A landscape with many peaks, sampled at points; each row gives a point and its height.
From any point a climber steps to the highest of the 2 points nearest to it. It stops when none of these is higher. Distance is the straight distance between rows; heights are no part of it.
z720: [14,4,-1,6,-11,31,-6,-15,-37,-30,-6,-14,20,17,-13,-50,-5,29,34,-20]  height 430
z353: [-24,8,-10,-8,5,4,4,-2,17,12,30,5,-2,1,6,38,-6,-32,-14,-7]  height 472
z832: [-2,-17,-6,5,-28,-15,0,1,-8,16,-1,31,-36,0,23,3,12,-31,32,-1]  height 660
z593: [18,-20,-11,-9,-20,2,-7,-16,-3,-25,-9,2,-7,-16,14,-10,7,0,8,-34]  height 274
z402: [-4,5,7,1,-22,1,7,43,6,-4,21,43,-13,24,6,39,19,-22,26,8]  height 550
z495: [6,-10,-18,3,-6,2,-23,-30,-7,30,-12,2,-13,-27,11,-9,-6,-38,25,-22]  height 643
z788: [-10,-4,-2,12,-31,2,-4,21,1,24,2,30,-41,12,19,16,8,-45,53,-2]  height 620
z833: [-1,9,1,8,8,6,-22,-34,-34,1,-22,-23,18,3,-19,-30,-27,3,43,9]  height 239
z290: [-8,17,-2,-5,33,1,-7,13,8,9,28,5,15,-14,-16,31,4,10,-37,-3]  height 619
z961: [6,-27,-1,-11,13,-16,11,11,21,2,0,-18,9,12,7,8,-4,-16,-66,-24]  height 543
z62: [-25,-16,-8,12,21,-10,51,22,27,15,0,-30,4,43,15,20,-3,7,-46,24]  height 300
z150: [-12,-13,-18,12,17,-12,38,28,30,23,4,-22,-2,31,20,13,9,17,-62,7]  height 230
z623: [13,-11,4,-3,-32,1,-4,8,-3,0,-4,30,-34,2,24,-12,17,-11,27,-11]  height 697
z140: [0,-7,15,3,-3,-20,-4,-13,-29,-17,-8,-32,18,-23,-30,-40,-5,37,-23,-11]  height 55
z397: [-4,-7,-6,5,-16,-21,12,-5,18,15,-2,10,-16,-12,17,10,2,-25,-7,20]  height 795
z201: [4,2,32,13,-18,-3,6,-4,-26,-32,-15,-17,5,18,-22,-41,3,56,27,9]  height 751
z950: [-10,31,3,-6,22,24,-7,3,-3,3,33,12,10,-9,-16,32,2,2,-7,1]  height 650
z714: [-2,24,9,0,5,7,9,23,10,6,28,27,-13,2,2,30,24,15,-10,11]  height 491
z650: [-5,13,-12,9,34,-5,1,29,11,14,30,-9,-3,-11,-6,36,6,11,-58,10]  height 580
z553: [13,17,1,-11,1,-17,-3,12,11,-3,-9,2,5,-18,-5,16,17,19,-17,5]  height 736
z846: [16,2,15,-1,-20,1,-4,1,-3,-19,-12,9,-13,-19,-1,-32,15,31,14,-4]  height 757
z850: [11,9,13,0,-10,-15,-10,-16,-29,4,-7,1,-6,-29,-12,-18,0,2,-2,25]  height 804
z658: [-27,1,-6,1,10,8,20,4,29,14,28,-6,3,17,6,43,-12,-37,-30,1]  height 442
z69: [-28,-40,1,-3,13,-24,32,-4,18,11,-7,-31,-4,28,11,16,-24,-35,-39,-2]  height 699
z194: [28,-2,-21,-4,-8,17,-7,-5,11,-11,-9,13,13,-4,15,3,4,-24,9,-2]  height 135
z98: [8,-27,-1,-1,-29,-18,15,-22,15,-1,-17,-8,-22,-2,29,-1,9,-17,-11,-19]  height 213
z25: [-6,-4,-4,2,3,-13,5,0,30,15,6,2,-4,-16,11,9,-9,-25,-28,15]  height 758
z26: [-23,20,8,2,22,5,-27,-23,-21,15,5,-8,9,-24,-31,-1,-27,-11,30,11]  height 771
z242: [-19,-7,-10,-6,-1,8,42,-1,26,12,-5,-5,18,48,22,16,3,-20,-7,0]  height 680
z132: [16,11,7,7,-10,14,-25,8,-41,-12,-20,4,1,19,-15,-25,-6,13,70,13]  height 696
z675: [-6,-25,-4,3,-15,-26,39,4,30,1,-18,-21,-21,16,31,4,5,9,-31,6]  height 476
z522: [16,0,23,5,-23,2,0,-9,-21,-32,-14,-6,-4,-9,-15,-39,6,41,22,0]  height 786
z954: [8,19,-4,-16,2,-2,-7,5,16,-1,-6,14,10,-8,3,18,19,11,8,-8]  height 707
z153: [-3,10,7,15,-14,10,-12,0,-42,-5,-18,-8,14,53,-15,-36,-15,17,67,14]  height 636
z130: [18,1,7,-4,-28,8,-10,5,-7,-7,-11,24,-18,-9,9,-28,17,8,28,-12]  height 729
z338: [-48,-6,-4,8,4,5,45,3,29,14,22,-15,-2,33,9,36,-15,-24,-16,18]  height 401
z638: [7,-7,-10,7,22,-3,19,24,27,11,10,-10,-6,8,19,12,15,24,-66,-3]  height 170
z910: [-9,11,24,1,2,-3,-3,-12,-33,-15,-7,-8,9,22,-19,-27,-10,40,32,19]  height 717
z913: [34,13,-22,-3,-5,33,-16,6,2,-12,-11,14,10,3,9,-5,9,-2,30,-10]  height 166
z29: [18,-21,20,2,18,-15,-18,4,2,-16,-11,-34,1,-33,-27,-25,-13,16,-45,-18]  height 759
z683: [-5,19,21,-3,19,-6,-3,-4,-24,-11,-3,-14,20,11,-24,-14,0,54,1,17]  height 693
z873: [6,-28,-11,-7,-17,-7,7,-13,25,-12,-12,-6,-5,-6,23,-6,4,-9,-13,-31]  height 235
z485: [12,6,10,-3,35,0,-12,9,1,-7,-2,-14,18,-17,-20,-10,1,43,-38,-2]  height 637
z691: [15,15,-1,-2,20,27,-20,-11,-19,-6,-5,-2,44,1,-23,-24,-9,2,0,4]  height 277
z919: [-1,11,-15,-10,-4,-1,6,11,23,4,1,22,14,14,13,28,19,-8,8,-9]  height 654
z223: [-14,-9,22,0,20,3,-9,-24,-20,-21,-4,-36,23,15,-26,-41,-26,41,-2,-14]  height 535
z403: [-38,-16,-3,7,11,-10,54,8,20,12,1,-30,-1,35,10,25,-18,-14,-25,29]  height 361
z241: [-13,12,-10,3,-1,12,-23,-23,-31,24,18,11,-19,-25,-7,-1,-12,-30,33,-4]  height 561
z337: [1,-17,-10,-10,1,-16,19,2,20,-3,-1,-10,9,14,19,21,10,-4,-43,-13]  height 467
z872: [17,-6,-12,-8,-6,22,-11,-11,-7,-23,0,6,11,-9,4,-25,7,13,4,-32]  height 320
z545: [-20,22,-9,-3,-1,7,-8,1,12,10,27,16,0,-17,-4,26,-2,-22,0,3]  height 495
z392: [-29,8,6,5,-30,-4,31,22,22,20,9,17,-20,33,16,31,8,-33,26,10]  height 553
z465: [-13,-15,-19,4,-7,-9,-4,-25,18,33,-10,2,-13,-10,23,5,-10,-48,13,-14]  height 703
z235: [3,-17,-5,0,-23,-26,33,9,30,-6,-20,-2,-8,18,26,13,15,0,-10,11]  height 529
z645: [3,3,2,1,-11,-15,-6,-9,-5,8,1,15,-20,-28,3,6,4,-16,4,16]  height 825
z598: [20,0,-5,-7,17,14,-5,1,20,-8,-3,9,30,-7,2,-5,11,7,-27,-21]  height 344
z486: [5,23,12,0,3,5,-3,32,-4,-2,18,36,-2,1,-10,20,26,22,10,17]  height 506
z536: [-5,-2,-8,-7,-10,-4,14,18,21,-6,4,28,-9,21,20,35,17,-7,21,0]  height 599
z692: [26,-20,12,-2,9,-9,-6,3,23,-15,-13,-29,-2,-22,-4,-4,-5,1,-51,-18]  height 709
z447: [0,-6,23,-5,23,-19,-26,-26,-20,11,-8,-23,-8,-36,-23,-3,-20,-4,-9,-1]  height 802
z295: [-15,26,1,3,3,4,16,21,19,16,36,9,-16,-1,2,43,12,2,-30,15]  height 496
z980: [-11,11,-12,3,-31,9,7,26,12,24,5,26,-21,25,19,18,10,-40,43,-4]  height 592
z564: [19,0,-9,-10,8,11,-13,-11,6,-7,0,0,8,-9,8,15,-7,-30,-7,-2]  height 111
z959: [4,5,0,4,8,5,-27,-32,-29,5,-18,-8,-4,-14,-14,-19,-17,0,47,5]  height 227
z718: [6,10,-37,-1,-21,21,-5,22,8,21,-1,20,-13,21,23,13,4,-32,48,-15]  height 663
z566: [-37,2,1,8,-22,-22,26,16,26,18,14,12,-31,11,13,34,6,-18,14,11]  height 532
z317: [-20,-11,-6,0,-18,-21,43,11,22,9,-6,5,-3,36,25,16,10,-11,-5,15]  height 588
z439: [16,-15,0,-10,11,-2,-20,-23,-6,-10,-5,-8,2,-25,-3,4,-14,-23,-12,-12]  height 95
z199: [-13,12,-13,13,13,-5,23,26,28,16,30,-4,-12,7,8,40,9,3,-44,22]  height 525
z948: [18,17,13,-1,9,-3,1,5,-11,-14,-9,-13,18,-10,-22,-13,18,53,-22,3]  height 667
z878: [-35,14,-6,9,-16,-9,8,14,20,14,30,25,-23,-11,1,31,5,-12,9,12]  height 515
z257: [27,15,-14,0,-1,33,-21,-1,-11,-9,-18,6,8,-2,-3,-29,-3,13,44,-4]  height 193
z957: [-10,31,1,-6,13,17,-16,-2,-18,0,19,14,8,-11,-17,6,-3,6,19,14]  height 675
z214: [7,12,-11,3,6,19,-26,-13,-9,4,-12,8,-2,-21,-3,-20,-14,-4,46,11]  height 214
z203: [21,-16,-6,7,-7,-12,9,11,16,-20,-2,3,-16,-15,14,0,11,21,-31,15]  height 673
z415: [8,17,19,3,-6,14,-6,43,-6,-5,21,48,-3,17,-4,26,29,0,23,9]  height 523
z284: [7,-1,-42,-5,-16,15,0,2,12,17,-11,5,-1,23,27,15,-1,-36,30,-19]  height 792
z897: [21,-9,-3,-4,2,4,14,4,25,-8,-2,3,23,6,11,6,23,12,-43,-26]  height 393
z185: [5,12,7,1,-16,-1,-16,4,-18,1,6,24,-19,-12,-4,8,6,-14,36,17]  height 800
z52: [0,0,21,1,44,10,-9,0,-10,-11,4,-23,24,2,-27,-28,-14,48,-31,1]  height 607
z602: [17,2,-2,-1,-7,32,-6,-11,-25,-24,5,11,14,1,-5,-41,8,29,10,-20]  height 367
z607: [10,19,2,-1,7,20,-17,-19,-31,-8,-11,-12,30,10,-21,-29,-15,9,24,14]  height 256
z313: [26,-13,0,5,3,-9,1,8,13,-23,-5,-21,-9,-29,2,-6,4,25,-44,-2]  height 655
z115: [-3,6,-24,2,-11,10,-20,-17,-14,32,3,10,-25,-15,13,6,-5,-40,37,-16]  height 596
z860: [22,-10,3,5,-20,-13,6,15,7,-22,-6,12,-15,-21,8,-14,19,30,-11,8]  height 721
z871: [-10,2,-31,-5,-12,16,21,2,18,14,-6,3,11,40,24,23,2,-38,18,-11]  height 645
z43: [11,1,23,4,-12,-3,-24,14,-41,-10,-5,27,-22,-4,-14,-4,6,-4,53,17]  height 772
z221: [4,-20,15,3,-3,-4,-10,-29,-31,-27,-8,-28,14,-24,-23,-39,-12,19,-3,-25]  height 66
z299: [-20,-31,-3,-8,6,-7,39,-7,24,2,-13,-24,8,40,25,8,-10,-19,-25,-5]  height 816
z280: [-1,10,8,-2,9,-8,-10,-7,-26,-1,7,0,11,-21,-20,-19,-5,17,-16,22]  height 787
z917: [10,-18,4,-1,2,-5,-18,-28,-25,-18,-8,-9,7,-29,-12,-24,-9,4,-1,-13]  height 79
z168: [-8,10,-4,-4,11,-17,-9,7,-8,11,16,8,8,-31,-14,-8,-1,10,-29,17]  height 768
z744: [-13,26,16,-2,9,8,-9,3,-27,-4,12,16,5,10,-21,-14,-1,31,31,22]  height 694
z953: [-15,-24,3,-9,16,-25,10,8,17,14,7,-20,-4,12,5,29,-17,-38,-54,-8]  height 621
z375: [-11,7,17,-8,26,-1,-31,-28,-24,14,1,-17,1,-26,-25,-5,-27,-15,7,-5]  height 788
z984: [16,-1,21,6,-21,-2,-20,9,-39,-16,-20,15,-7,3,-16,-27,6,13,58,8]  height 738
z964: [2,-9,-2,-3,10,-23,-9,2,18,11,-1,-3,4,-31,-4,-2,-10,-13,-39,6]  height 737
z876: [8,-6,24,-5,26,-14,-21,-13,-11,-6,-15,-34,0,-29,-28,-18,-23,15,-24,-1]  height 785
z929: [24,7,-5,-4,18,24,-16,-6,-1,-9,-6,8,44,-10,-14,-18,4,4,-14,-9]  height 304
z965: [-11,-4,7,4,4,19,-5,-28,-28,-24,-3,-27,23,23,-15,-49,-21,38,21,-17]  height 497
z696: [-24,-22,-7,6,-10,-20,18,-21,23,29,-9,-7,-11,3,21,9,-9,-45,-1,2]  height 748
z764: [-1,-4,12,-9,31,12,-15,-18,-17,-23,3,-13,15,-6,-16,-22,-17,33,-4,-8]  height 570

Where does a climber stop that starts at each point below?
z313 -> z447
z832 -> z522
z337 -> z299
z964 -> z645
z495 -> z645
z564 -> z299
z132 -> z645
z878 -> z284
